A landscape with many peaks, sampled at points; each row gives a point and its height.
From any point a climber steps to the highest of the 2 points nearest to it. It stops when none of these is higher. Distance is the straight distance between rows; heights are no part of it.
j531 h=32.4: [111 159 112 100 126 152 200 108  98 130 112  82 123  97 138 158 145 129
 107 169 122 149 174 156 186 221 168 101 114 184 136 114  64 126 131 129
 112 159 132 122 135  92  98 130 168 129 106 130 165 107 111 144 122 170
 172 177 146 117 130 163 100]
j193 h=31.6: [122 119 107 138  91 157 158  92 166 113 111 133 179 186 121 144 169  81
 180 147 179 126 118 173  96 137  85 142  99 120 145 135 177 187 131 167
 122  91  98  93 109 176 158 120 122  88 128 146 133 148 138 100 119 126
 159 119 186 124 162  88  91]
j822 h=27.3: [117 163 177  97 125 144 129  95  76 120 124 178 145 160 120 170  91  46
 126 131 159 144 120 165 108 157 113 112 140 128 210  62 135 115 142 169
 144 165 124  87 131 178 114  88 140 137 110 187 160 146 110 155 133 152
 160 104 187 147 104 127 130]
j597 h=20.5: [110  98  21 142  96 167  95 103 173 111 117 103 143 138  67 119 138 117
 170 143 150 149 129 147 153 185  90  69 122 118 109 155 168 210 125 127
 139  87 119  98 139 115 111 123  86  83 114 108 122 125 156  89 128 128
 139 145 117  70 109 135 142]
j780 h=35.2: [126 128 133 149 142 131 150 114 131  74 158 132 129 166 145 130 137 125
  98  92 145 133 124 112 135 118  96 154 189 132 146  94  91  72 118  73
 105  73 187 171 144  79  96 146 155 138 160  90 128 133 151 162 107 118
 130 122  93 158 137  64 159]
j446 h=29.9: [117 113 120 120  90  84 147 172 145 128 198 120 114 164 124  88 132 133
 145 159  78 106  99 125 169 152 116 123 138 182 137 119 156 130 106 112
  67  63 152 138 139 114 116 134 165 154 159 105 114 169 112 133 105  92
 136 155  82  96 123 136  95]
j275 h=41.3: [113 121 177 150 155 130 171 150 162 147 136 129  94  76 109 131 161 144
 104 162 102 131 180 110 153 136 187 104 154 176 160 102 110 126  98  74
 131  91 122 123  99 128 131  90 122 140 197 144  83 106 113  87  94 171
 122 178  86 129 119 155  50]
j921 h=4.2: [134 192 119  81  85 145 130 131 148 142 140  95 105 131 148  92 145 145
  87 128 116 105 122 105 120 107 140 134  85 112 116 142 123 102 102 125
 110 136 154 117  90  96 139 109 153  88 124 144 104 170 128 113 121 119
 116 106  96 128 125 103 165]
j715 h=19.5: [151 104 147 132 102 107  95 148  90 162 125 118 109  70 181 130  93 159
 160 166  93 150  96 123 197 185 181 108  82 196  97 153 106 156 125 109
  95 162 109 188 178 174 112 147 181 139  92 107 153  98 129 124 138 104
 124 143 123  87 134 187  59]
j926 h=38.5: [131 120 117 141 119 160 109  47 157  77  95 138 138 133 126 172 107 139
 159  98 136 180 109 100 100 123 126 161 167  92 147 120 108 133 139 103
 158 118 177 184 146  70 131 150  93 107  85 119 140 142 161 125 117 144
 143 132 137 175 139 100 165]
j558 h=10.8: [130  91 130 134 193  89 125 197  95 193 143 140 119  95 100 106 150 165
 108 154 125  84 139 138 147 103 139 133 113 138  90 152 160 141 136 158
 129 164  76 120 117 157 135 134 120 177 146 133 134  74  95 128 159 129
  84 150 142 122 113 157 104]
j457 h=15.6: [125 138 119 109  45 116  99 160  81 160 148 110 149 150 115 132  91 104
 143 122  67 123 116 150 162 182 106  86  50 157 151 159 146 144 129 143
  93 108 102 160 169 147 130 131 187 157 125 113 133 136 116 158 138 130
 117 111 140 120  90 136 107]
j198 h=57.0: [144 106 124 159 142 111 143 144 141 201 155  87 101  75 137 115 111 182
 129 154  91 122 166  59 135 129 165 132 144 128 100 157 147 106  85 114
 140 141 127 166 131 115 140 117 164 168 138 143  98  97 119 103 120 134
  85 134  82 152 187  96 132]
j136 h=11.3: [159  61 129 118 113 107 124  91 176 118  99 136 143 159 156 134 135 169
 220 123 173 129  91 117 139 108 128 184 134 119  74 189 145 197 150 121
 112 135 137 150 137 166 150 166  85 131 150 102 135 131 142 106 119 100
 110 131 125 128 200 107  96]
j337 h=47.6: [103 165  96 140 137 129 108 136 125  98 131 118 113 137  91 138 121  95
  59 103 131 115 171 138 116 126 117 103 116  99 168 102 109  96 125 109
 180 120 138  67  95 113 103  95 112  94 118 127 120 112 146 145 157 160
 136 108 126 122 105 129 188]
j313 h=30.2: [127 176 202  81  99 126 115 105  96 134 126 163 136 172  91 168 114  87
 161 116  85 149 103 146 155 137 134 135 137 168 200 101 117 157 126 133
 106 134 166 117 147 113  93  88 122 122 120 167 152 180 132 151 127 152
 156 125 132 166  99 143  99]
j599 h=52.2: [132 152 139 174 168 161 178 138 101 131 203 146 141 155 134  72 153 111
 122 144 164  89 114 117 176 118 124 150 153 167 144  90 119  88  92 147
  95  97 131 117 109 131 133 163 183 133 134 128 152 129 123 139 105  92
 139 143 113 117 107  66 133]
j35 h=12.6: [131  70 121 132 154 110 164 132 169  97  83 120 157 104 179 140 196 174
 143 119 157 124 131 157  90 101 126 174 156  98  80 161 123 163 169 143
 141 133  90 147 131 167 167 172 112 127 135 104 129  97 109 111 113 124
 109 152 165 105 183 156  85]
j7 h=24.3: [119  82 127  85  73 123 168  78 185 103 115 119 134 130 137 162 133 152
 197 152 104 189 105 139 108 152 137 100 169 124 125 137 155 195 134 136
 100 136 147 120 135 118 143 120  73 107 124 131 132 179 124  95  82 126
 162 185 142 112 176 218  88]
j66 h=29.5: [120 137  71 136 125 162 134  94 206  70 159 102 152 140 114 133 181 146
  86 101 147 117 147 127 139 131  97 155 161 128 157 117  68 120  84  74
 173  54 183 162 113  60 132 128 152  91 124  93 106 141 156 130 137 153
 124 147 101 127 103  78 155]
j613 h=55.6: [127 102 144 108  76 113  80 129 105 157  71 108 110 103  88 182  65 132
 142  74  85 168 171 111  90 125 124 104 100  92 149 173 147 163 150 128
 164 137 106 170 135 136 157 115 113 156 132 137 107 112 122 135 149 173
  83 107 155 178 115 137 111]
j765 h=33.4: [119 146 128  87 146 127 156  89 119  88  83 133 127 140 103 163 139 138
 123  77 103 141 122 128 111 137 141 157 166 119 146 116 122 111 165 130
 142 153 171 163 143  62 116 122  98 140 117 107 173 136 104 146 123 172
 136 120 159 176 122 121 149]
j809 h=60.4: [139 145  84  89 136 138 157 137 142  55 146 115 122 125 168  74 181 183
 107 152 130 133 114 158 183 176 144 150 154 183  91 109  67 122 116 106
  90 110 174 155 134  75 119 168 158 114 144  49 148 172 113 150 114 101
 151 168 108  91 114 160 130]
j648 h=16.3: [152 117 115 174 115 144 113 124  82 123 119 112 136  87 204 104 117 138
 131 141 149 132 115 120 176 166 139 135  83 166  99 151  75 101 123  98
  94 129 134 184 175 164 113 194 208 128 110  81 136 107 163 147 141  82
 133 110 122 110 138  96  95]
j289 h=27.9: [129 133 113 109 108 138 157  94 137  84  88 105 117  99 159 165 149 160
 130 157 113 179 147 159 133 178 148 113 143 143 119 119  85 133 146 100
 131 144 142 124 128 113 120 133 109 103 122 117 128 134 139 118 109 149
 166 171 131 105 163 187  99]
j249 h=23.7: [135 143 178 155 153 117 106 154 111 135 122 168 112 106 189 126  98 112
  60  94 156 134 148  93  72  88 127 121 139  89 139  87 120  43 128 106
 154 161 120 116 118 190 126 104 149 139 162 144  69 116 127 131 144 114
 106  61 122 150 145 100 155]
j303 h=14.2: [116  69  90 159 150 126 114 146 162  94 103 151 139 110 152 122 129 156
 188 123 162 158 107 153  75  56 109 120 161  76  76 151 165 169 171 133
 142 111  70 143 148 168 171 179  61 113 149 104  95 116 133  94 114  92
 131 164 145  73 129 188 119]
j879 h=8.8: [156 123 188 107 186  80 121 177 105 187 143 147 155  96 133  93 181 168
  82 129 159  84 123 128 147  78 135 183  96 127  82 159  84 130 128 122
 121 176 112 118  88 143 115 141 110 146 153 139 127 105 124 131 161 123
  78 130  79 163 126 146 118]
j438 h=34.4: [102 100 164 158 133 155 106 121 103 135 117 143 145  83 109 144  90  97
 140  77 173 184 142 134 129  94 111  99 117  89 115 146  75 153 140  99
 133 113 120 138 117 119 113 187  75  91 144 118 101 126 175 136 100 157
 136 129 115 146  77 192 131]
j730 h=53.3: [142 158  70 129 110 147 128 102 134 103  91  98 102 156 155 120  87 155
 146 160 103 110 127  91 138 170 151 130 127 150 103 150 161 100 104 156
 135 140 132 133 179 100 134 104 144 133  81 107 153 117 114 129 137 101
 149 105 144  92 162  58 173]
j639 h=48.8: [128 124 170 189 169 126 145 166 100 171 156 149 101  88 130 126 120 106
 122 161 132 118 172 100 143 117 170  96 151 168 163  91 146 101 114 117
 142  96  89 130 123 190 128  93 171 174 160 159  88  85 113 104 117 152
 103 145 118 126 121 117  74]
j978 h=16.8: [110  97  53 150 133 130 118 123 113 144  78 101 108 110  76 132 103 121
 154 161 136 165 165 136 171 172 116  36 105 130  78 158 158 192 144 119
 123 130  93  68 130 123 101 135  59 125 139 122 111  89 135 121 128 143
 157 155 127  92 100 195 144]
j389 h=35.3: [100 154  94 143 135 159 124 166 107  83 133 131 122 132 120  86 129 119
  82  95 129 116 148 125 125 112 114 119  94 129 129 120 111  81 113 121
 129  73 102 165 126 118 154 174 163 119 154  79 103 134 125 136 130 130
 118 110 146 118  70  87 138]
j610 h=19.1: [124 125 208 155 118 126 130 105 111 167 133 142 118 101 171 168  73  86
 127  96 149 169 171  92  53  72 135 122 159  62 142 110 102  78 120 112
 145 139 127 140  96 139 141 126 117 133 131 163  83 131 143 121  97 139
 115 116 125 178 164 148 148]
j256 h=42.8: [152 157 170 175 131 180 166 103 114 121 151 146 137 136 178 101 135 112
 136 144 181 132 110  85 165 130 142 155 147 172 129 104 109  74 104  83
  73  80 177 143 134 138 103 144 193 122 149 129 112 141 158 128  79  95
 145 117  87 147 166  37 120]
j79 h=29.7: [126 161 167 117 161 131 166 118 102 150 115 124 123 106 177 162 116 126
  53 126 139 121 174 101  92 147 149 121 158 123 125  83 112  50 131 149
 123 200 134 122 118 140 102 104 183 169 132 146 138 100 107 158 136 119
 100  91 143 156 182  97 155]
j820 h=4.1: [114 144 162 107 109  91  91 157 112 199 175 133 136 116 180 129  93 108
  75 146 108  93 132 131  91 107 108 110 104  79 163 114 128  96 130 186
 157 205  87 123  94 185 175 109 172 143  94 174 136 109 112 123 159  99
  95 104 161 118 143 155 144]
j305 h=36.5: [ 98 165 197  88 123  94 148 154  91 131 177 137 142 157 102 144 153 113
 105  95  90 119 142 170 146 140 136 129 119 138 171  97  80 136 105 148
 113 125 139 126 112 106 126 114 134 150 139 149 162 157  95 162 143 150
 111 148 147 147  66 185  98]
j803 h=31.5: [134 114 182 141 175  61  93 150 106 141 180 177 107 178 130 137 100 125
 135 119  79 110  95 121 108  88 130 159 201 131 159  74 135 115 131 123
 138 154 154 110 152 126  88  66 101 162 113 143 136 132 120 158 148 121
 115 152  93 137 135 139 156]
j218 h=28.5: [ 96  92 126 147  79 143 101  97 125 153 143 102 136 120  49 151  82  85
 154  73 140 170 146 121 147 152  97  99 110 101 137 161 127 175 129 100
 117  73 149 139 106  64 111 168  95 128 136 125 105 130 176 139 112 160
 112 134 107 169  66 152 143]
j368 h=70.3: [128 136 128 106 111 125  97 142 115 177 100  99  75  92 118 129  68 165
 133 123  48 150 146  80 123 137 161 103 114 117 116 171 135 127 106 144
 144 169 116 180 162  83 142 131 131 152 112 134 123 121 108 125 129 135
 100 114 122 149 126 143 143]
j405 h=19.2: [148 140 144 111  89 113 129 125  89 204 181 103 142 134 127 125  98 105
 140 164  90 102 114 120 176 170 121 114 102 153 148 154 138 136 114 179
 105 151 114 124 151 124 118 111 171 168  79 182 165 128 117 147 134 112
 134 120 150 142 141 122 141]
j586 h=20.3: [128 105 173  93  68  77 125 134 111 121 129 108 153 155 107 188 122 118
 141  86 113 118 144 157 152 147 105 161 123 161 177 150 127 149 140 102
 119  80 154 169 139 148 124 114 185 169 147 111 129 110 138 175 153 159
  84 122 133 181 145  74  63]
j25 h=42.2: [109 128 131 165 165 177 105  91 127  71  89 178 136 117 102 140 108  66
 155  89 181 160  95 140 110  86 125 116 135  79 125 119 126 126 162  93
 124 106 155 109 123  88  73 174  51  69 115 105 144 134 184 128 106 158
 180  98 104 125  75 152 177]
j698 h=51.8: [131 121 130 148 142 146 103 104 140  97  85 159 145 137  97 134 134  79
 144  78 217 107  90 128 101 102  96 141 113 105 118 132 167 123 154  76
 124 107 170  79 119 132  63 117  77  92 140 108 123 142 188 123 120 159
 130  47  94 136 134  75 168]
j260 h=20.9: [135 135 112  75  81 141 114 100 187  88 149 137 155 150 119 116 172 160
 182 138 109 156  62 170 145 135 126 119 133 143 145 131 106 215 114 131
 100 122 160 137 136 108 145 130 113  72 103 129 132 204 137  90 125 105
 163 160 105  93 112 189  81]
j442 h=39.4: [122 126 154 153 118 101  99 192  99 180 150 146  84 127 145 103  56 117
 152 158  67 116 129  76 108 113 152  89 141 144 131 125 210  89 119 142
 112 111  94 138 156 169 136  91 156 182 166 131  81 121 101 119 123 100
 109 101 104 124 141 115 115]
j445 h=24.9: [114 109 152 143 130 115 138 173 125  93 132 162 125 118 188 160 164 144
 114 131 101 151 125 175  91  92 136 136 158 118 165  92  92 121 147 119
 156 116  99 147 143 186 161 123 145 126 125 116 108 145 110 127 132 136
 125 168 155  79 105 210  55]
j409 h=22.2: [128 138 145 120 117  90 110 173 101 138 118 146 112  85 186 147 136 168
  95 160  73 120 126 156 138 129 168 122 101 157 140 132  94 122 139 115
 121 163  91 160 147 158 133 121 166 131  98 110 135 116 113 140 151 123
 112 143 122  95 126 195  56]
j14 h=37.0: [135  87 107 128 159  83 109 176 155 127 149 146 124 137  73 120 174 179
 147 184  90 127 120 172 168 145 135 110 153 173 127 117 124 215 125 103
 133 141 119 106 134 136 127  94  85 138 143 133 112 111 119 129 162 130
 125 188  90  91  92 210  72]
j758 h=21.3: [130  89 145 144 136 164 140  96 147 145  60 153 127 119 117 164 128 110
 191 166 137 167 136 126  83 113 151 105 169 105 135 146 182 173 128 171
 164 117  83 110 141 174 171  92  62 123 135 172 113 117  91  75  83 149
 162 138 187 128 138 155  84]
j764 h=9.9: [149  99 129 125 132 103 124 112 163 157 156 137 151 190 118 111 128 119
 218 125 128  98  72 119 118  91 109 165 137 109 105 163 195 174 138 168
 113 147 123 125 131 135 161 118 103 134 112 154 141 150 122 104 118  81
 112 121 137 140 165  95 133]
j757 h=18.8: [155  88 173 143 134 124  82 121 139 126  68 181 105 125 116 165 119 135
 182 124 125 167 107 130  65  80 143 143 156  96 149 142 145 170 156 111
 162 117 115 104 143 177 148  77  59 106 137 153  87 139 125  91 117 156
 133 128 118 137 125 174  77]
j602 h=43.0: [132 155 175 126 179 120 165 125 108 129 191 150 170 148 133 141 187 122
  88 135 154  87 138 170 172 108 125 173 157 148 174  84  61 120 109 143
 134 137 141 123 107 136 128 136 159 129 104 162 182 116 131 162 150 128
 124 174 131 131 111 120 111]
j953 h=42.5: [161 131 156 109 148 149 160  70 122  74  13 148 135 150 122 143 158 109
 114  89 216 138 125 128 107 125 129 171 124 138 102 141 153 112 176 109
 119 148 156  82 118 151  92 105  69 110 156 119 147 126 141 125 101 151
 160  59 150 163 140  74 125]
j63 h=24.5: [ 87 117 127 134 155 188 176 108 155 153 116 106 118 113  71 138 148 102
 123 142  99 149 175 112 116 132 154  81 176 104 146 121 164 136 122 177
 148 107  98 130 106  90 170 116 100 135 140 158 130 103  81  95  88 174
 148 161 193 134 111 146 104]
j113 h=15.1: [138  86 109 165  96 145 105 129 102 117 170  97 146 106 147 114  94 138
 125  93 129 138 131 127 189 175  90 139 107 158 121 151  66 117 114  85
 118  70 163 186 171 119 101 206 193 159 122  78 148 109 172 197 135 106
 126 131  94 136 104  89 153]
j517 h=49.4: [144 166  82  80 118 181 173 123 134  55  84 110 128  84 146  99 204 185
  63 137 163 124 158 157 176 169 157 135 103 188 111 129  59 118 130  98
 124  92 143 144 124 102 149 154 176  89 150  78 128 146 107 128 130 137
 146 148 133  91  81 130  85]
j993 h=6.6: [156 185 205  56 129 103 121 149 115 169 108 151 114 104 145  83 155 154
  65 105 127 118 114 117 119  83 162 162  72 124  98 139 107 109 125 128
 110 185 137 103  86 140 139 106 128 121 166 149 113 172 112 119 120 125
  92  94  89 175 115 143 123]
j135 h=46.4: [127 109 142 105  86 119 135  79 129 146  70 100 145 122 137 190  89 100
 151  81 154 152 150 119  57 125 115 143 105  70 128 166 154 143 152 161
 169 163 107 132  93 143 161 128  95 144 107 160 134 120 134 121 132 153
 108  91 190 186 174 114 151]
j482 h=23.9: [106 131  49 169 144 193 145 112 168  83 165 114 137 141 164  85 123 119
 160 133 111 147 101 113  85 113 114 107 154  73  96 115 145 112 128 167
 119 123  94 167 121  94 186 204 108  83  98 109 129 145 121  92  91  79
 145 157 160  86 131 132 176]
j459 h=13.2: [127 104 105 164 199 130 116 156  94 153  98 137 114  98  69 128 124 130
 118 165 137 125 174 133 158 127 123 110 123 143 108 142 149 153 152 128
 179 143  86  81 131 154 119 103  77 142 131 146 124  52 133 123 154 164
 133 141 133 122 106 132 139]
j148 h=42.7: [155  87 153 148 145  80  77 156 146 137 214 144 129 121 119 123 126 176
 131 155  79 136 100 151 174 149 120 144 150 165 133 113  47 181  96  86
 131 136 141 138 138 116 101 133 107 141 119 117 146 138 160 152 166 119
 130 186  67 107 101 209  94]
j600 h=35.7: [122 160 112 110 188 169 186 100 115 122  60  72 115  90 141 146 158 150
  37 129 162 122 203 102 111 166 158 114 137 124  82 105 106  57 133 141
 164 191 130 118 117  88 112 105 138 149 117 133 149  73  97 148 140 148
 137  97 170 148 165  86 182]
j490 h=38.1: [121 144 125 140  90 174 154  72 133 130  78 119 147 152 126 166  79  56
 158 150 188 139 155 123  91 163 120 102 104 114 146 138 184 137 113 184
 139 128 102  90 102 169 157 118 116 135 123 178 132 121 126 101 112 152
 171  86 201 153 163  69 143]
j219 h=39.5: [123 174 115  84 130 176 194 103  79  89  61 104 145 107 119 130 177 133
  82 115 173 138 171 175 150 177 142 121  78 166 136 129  89 120 153 159
 127 140 107 121 124 126 141 140 154 114 129 115 160 118  99 142 116 158
 163 120 195 124  94 121  89]
j47 h=27.8: [171 162 148 189 153 179  78 119  84 157 151 165 135 118 134 102  99 107
 149 131 155 134  89 119 151  96 128 136  96 130 148 135 111 115 111 155
 138 145 109 143 141 165 149 157 146 110  79 166 148 136 148 125 138 100
 140  97 132 142 102  98 132]
j931 h=27.5: [116 122  63 148 104 187 130  88 167 114 113 123 175 146 145 134 141 118
 196 152 140 155  96 152  87 144  94 105 117  83 129 134 145 178 121 181
 146 123  74 149 135 139 192 159 113  72  73 152 138 143 121  81 115  96
 156 147 193  90 139 139 124]
j334 h=35.1: [117 141 118  78 104 102 162 172 169 137 132 102 103 114 118  97 175 181
 124 190  85 119 129 119 171 158 182 105 115 192 111 137 149 147 103 104
  86 101 135 123 119 115 134 107 151 133 168 116 100 152  99  90  99 131
 125 165  92  93 127 167  53]
j812 h=28.9: [121 142  86 139 120 170 136 125 112 100  96  98 126 102 165  91 112 133
 113  82 166 140 132 107  94 116 128 135  76  97  65 157 126  76 144 117
 103 124 125 175 123 111 144 203 139 120 146  82  87 130 136 133 108  97
 102  78 140 138 126  78 163]
j920 h=43.1: [114 135  90 102 169 154 193 109 119 139  83  76 107 104  83  95 148 128
  82 121 175  94 201 101 153 159 155 110 106 149  81 151 173  92 142 167
 114 132 116  97  99  89 130 120 136 159 175 118 145  78  74 128 110 172
 130  95 176 151 125  62 147]
j529 h=24.7: [138 101  60 132 120 118 110 136 142 120 150 116 114 172  63  83 133 132
 162 137 114 109  93 127 177 151 105 110 119 158 105 145 159 177 123 114
  91  84 146  98 140  87  98 140 106 122 135 101 130 142 133 124 118 104
 142 143  93 106  94 134 159]
j108 h=44.6: [156 135  93 144 117 150 118  50 135  69  59 122 114 157 154 194 108 147
 158 157 143 157 134 129 116 183 137 145 169 148 139 109 128 125 110 120
 161 137 178 137 169 102  90 106 105 109  64 126 150 123 168 144 147 144
 169 123 133 129 183  72 163]
j357 h=27.6: [131 121 169 107 154  71 100 160  78  95 106 173  96 151 171 161  78 142
 143 106  83 146 101 135  74  99 142 159 174 123 115  94 132  85 171 113
 107 169 160 159 187 139  77 109  99 165 136  97 136 148 114 179 149 118
 108 120  99 142 136 166 137]
j43 h=49.0: [100 110 111 151 104  47 107 188 138 163 205 110 141 181 100  95 122  91
 107  95 135  69 136 126 116 101  64 124  90  95 118 124 172 133 115 118
 117  95 123  86  91 135 117 128 133 149 149 120  98 134 146 139 142 108
  75 122  94 122 117 109 169]
j29 h=23.1: [171 144 182 145 102 137  96 113  89 184 159 140 119 115 160 106  54 120
 169 142  91 123  88  75 158 120 136 152 126 150 154 144 126  89  98 145
 115 133 149 152 175 146 109 122 182 151  97 168 139 151 143 143 122  94
 139  93  97 167 160  52 147]
j918 h=8.0: [127 140 166  81 123 117 163 127 150 176 173 143 145 163 154  91 140  93
 145 119 147  93  94 119  81  84 125 157 120  97 120 115 197  99 150 202
  94 179 116  93  84 162 178 112 141 131 141 171 141 165  87  97 109 100
 110  96 174 149 172 107 141]
j615 h=28.6: [117 143 182 108 147 166 167  79 148 129 103 133 128 122  94 149 141  89
 118  97 143 141 166 107 107 115 152 144 176 119 176 122 144 111 130 143
 152 111 150 129  99  91 145  96 111 141 145 154 128 130 109 111  97 190
 142 104 169 193 131  68 117]
j173 h=16.4: [127  79 130 147 144 101 110 126 164 111  92 166 110 154 129 137 121 135
 200 134 140 153  86 135  74  67 128 128 173  88  94 119 162 163 171 109
 113 141 139  83 123 140 111 114  28  81 133 124 103 148 145 112 104  99
 146 154  95  96 158 199 131]
j309 h=20.4: [110 131  49 133 140 138 145 141 128 106 157 101 140 143 165  80 135 107
 133 124 157 121  91 131 103 102  93 110  95  77  59 122 130 110 142 143
  85 143 104  96 101  99 124 216 107  85 111 104 140 131 138 124 116  72
 137 156 118  79 140 161 202]
j774 h=17.7: [134  71 113 149  89  84 147 132 137 155 186  81 145 120 133 147 120 145
 139 131 103 120 159 126 180 193 112 148 155 172 146 152 104 149 118  96
 119  65 159 187 145 110 125 155 200 203 143 106 146  87 139 168 131 146
  99 162 119 145 160  93 109]
j433 h=35.9: [114 189 119 152 112 147 102 141 112 109 136 160 131 148 120 155 131  80
  93 152 131 120 129 178 121 142 107  77 106 127 201  62 122 120 108 141
 157 128 107  65 133 168 115  73 153  95  95 161 132 148 140 134 160 133
 158 113 139  75 120 151 126]
j854 h=50.0: [124 101 118 118 183 150 188 131 171 177  97  96  87  93  99 109 159 182
 114 132 114 111 180  84 132 114 182 137 157 141  76 161 182 107 107 140
 109 117 120 148 112  88 140 120 146 171 188 107 122  93  73 115 106 154
 101 135 134 157 163  77 100]
j215 h=28.0: [155 135 107  81 154  74  73 203 136 100  99 149 122 158  63 102 178 173
  97 132 136  47 101 157 164 114 118 174  90 185 141 147 155 150 154  96
 150 118 124 104 151 157 118  81 138 144 149  97 132 108 117 147 203 132
  93  92 118 124  97  71 105]
j338 h=29.0: [113 125 116 138 144 130 102 149 132  67 100 165 139 125 135 136 128 128
 113  85 125 139 117 144  69  65 117 145 136  96 143 107 120 104 159 110
 169 100 101 168 148 159 150 148 123 109 145  86 105 144 118 124 141 140
 129 101 155 122  91 130 117]
j308 h=33.0: [162 139 128 174 141 177  92  66 137 152 149 133 139 131 106 104 106  98
 170 124 148 140  88  88 142 113 120 156 131 101 144 155 118 132 114 135
 154 129 151 137 120  79 125 139 103  93  72 165 143 138 165  95 108 121
 148 118 125 172 123  68 192]
j168 h=15.9: [ 91 163 204 124  76 131 153 127 114 194 176 100 134  99 156 163  83  81
 129 131 104 153 154 110 111 118 139  86 119  80 161 106  89 102  88 143
 119 149 117 118  96 132 131 127 156 128 112 201 106 152 130 109  97 135
 144 153 131 148 158 189 124]
j339 h=50.1: [152 123 119 125 171 117 105 136 151  79 146 155 140 123 151 107 168 186
 112 141 138 137  91 141 168 119 129 173 163 151 101 109  44 143 108  74
 126 140 177 139 147 106  94 157 118 104 121  83 145 141 163 145 158  96
 142 163  64 105 130 165 138]
j319 h=32.0: [154 106  89  98 198  73 104 193 148  80  87 159 111 134  90 126 182 214
 121 168  96  85 105 154 141 109 143 176 150 176  98 131 145 158 163 102
 147 146 121 112 161 140 107  79  77 137 153 103 138  89 107 136 188 130
 120 141 100  97 123 132  98]
j285 h=23.8: [129 160  54 135 150 138 117 133 115  95 120 106 146 109 158 107 137 121
  85 111 169 105 123 118 113  97 101 127  80  85  69 136 117  86 143 130
 150 158 112 122 128 122 105 173 135  97  93  99 137 111 159 145 161  93
 132  87 128 109 136 112 223]
j161 h=24.0: [141 139 116  74  87  74  92 145 138 106  90 131 128 187  83 146 130 126
 132  91 126  83 109 152 134 135 100 162  82 158 150 147 186 150 151 112
 120 117 160 103 137 141 100  85 143 146 153 107 140 145 141 153 179 147
  92  72 126 141 140  75 122]
j550 h=66.2: [ 84 155  75 141 138 109 136 174 135 127 167  94 112 147  95  79 138  79
  54 123 156  78 159 118 117 111  86  82  97  83  95 104 158  79 116 134
 128 116 117  53  65 126 116 121 113 107 159 120 107 104 128 124 143 119
 130 130 112  96 107 126 208]
j70 h=25.0: [103 113  66 121  92 134 128  95 168 113 156  69 117 123  68 152 135 149
 109 118 116 142 172 123 151 175 112 110 151 123 136 142 104 167 114  85
 149  89 170 130  94  40 117 122 102 121 119 130 114 126 163 130 142 171
 113 181  92 121  87 139 175]
j364 h=36.4: [143 120 140 148 112  78  63 138 144 153 190 157 127 171 134 136 116 128
 155 158  49 113  64 152 131 117 114 122 147 126 168 106 129 163  98 127
 129 129 151 102 159 124 100  85 115 104  89 150 129 163 139 133 148 100
 137 151  69  88 127 173 135]
j533 h=40.0: [116 110 113 175 136  89  95 192 104 173 215 137 117 152  97  55  84 113
 119 137  81  80 102 101 140 117  88 111 108 123 124 117 174  99 114 167
 123  99  92 122 136 138 129 134 153 176 137 128 122 125 104 146 136  86
 101 118 100 115  79 111 173]
j546 h=1.4: [114 198 150 102  90 123 102 147 114 160 189 132 123 123 146  95  75 100
  69 107  78 117 122 107 110 121 124 122  80  98 163 118 120  69  96 174
 136 165 108 143 111 121 169 135 182 134 118 156 126 159 110 122 143 113
  99  81 140 147  92 120 165]
j301 h=6.3: [134 146 170 112 127 130 154 111 139 162 135 126 146 124 192 132 165 109
 104 146 163  88 115 144  70  94 125 145 129  75 119 121 130  97 151 194
 134 206 108  88  76 189 173 118 131 110  91 168 167 125 116 116 126  83
 138 127 179 109 198 160 142]

Call two points neighbours if one is among the 2 nearest of the other. Go from one point of each pair to the other, from neighbour to neighbour, staying as high as possible. Name the lowest point that can't be avoided.
j698, j550: j70
j639, j599: j822
j389, j368: j309
j639, j550: j442

Where does a climber stop that starts at each point below?
j113: j809
j546: j639
j168: j368
j309: j368
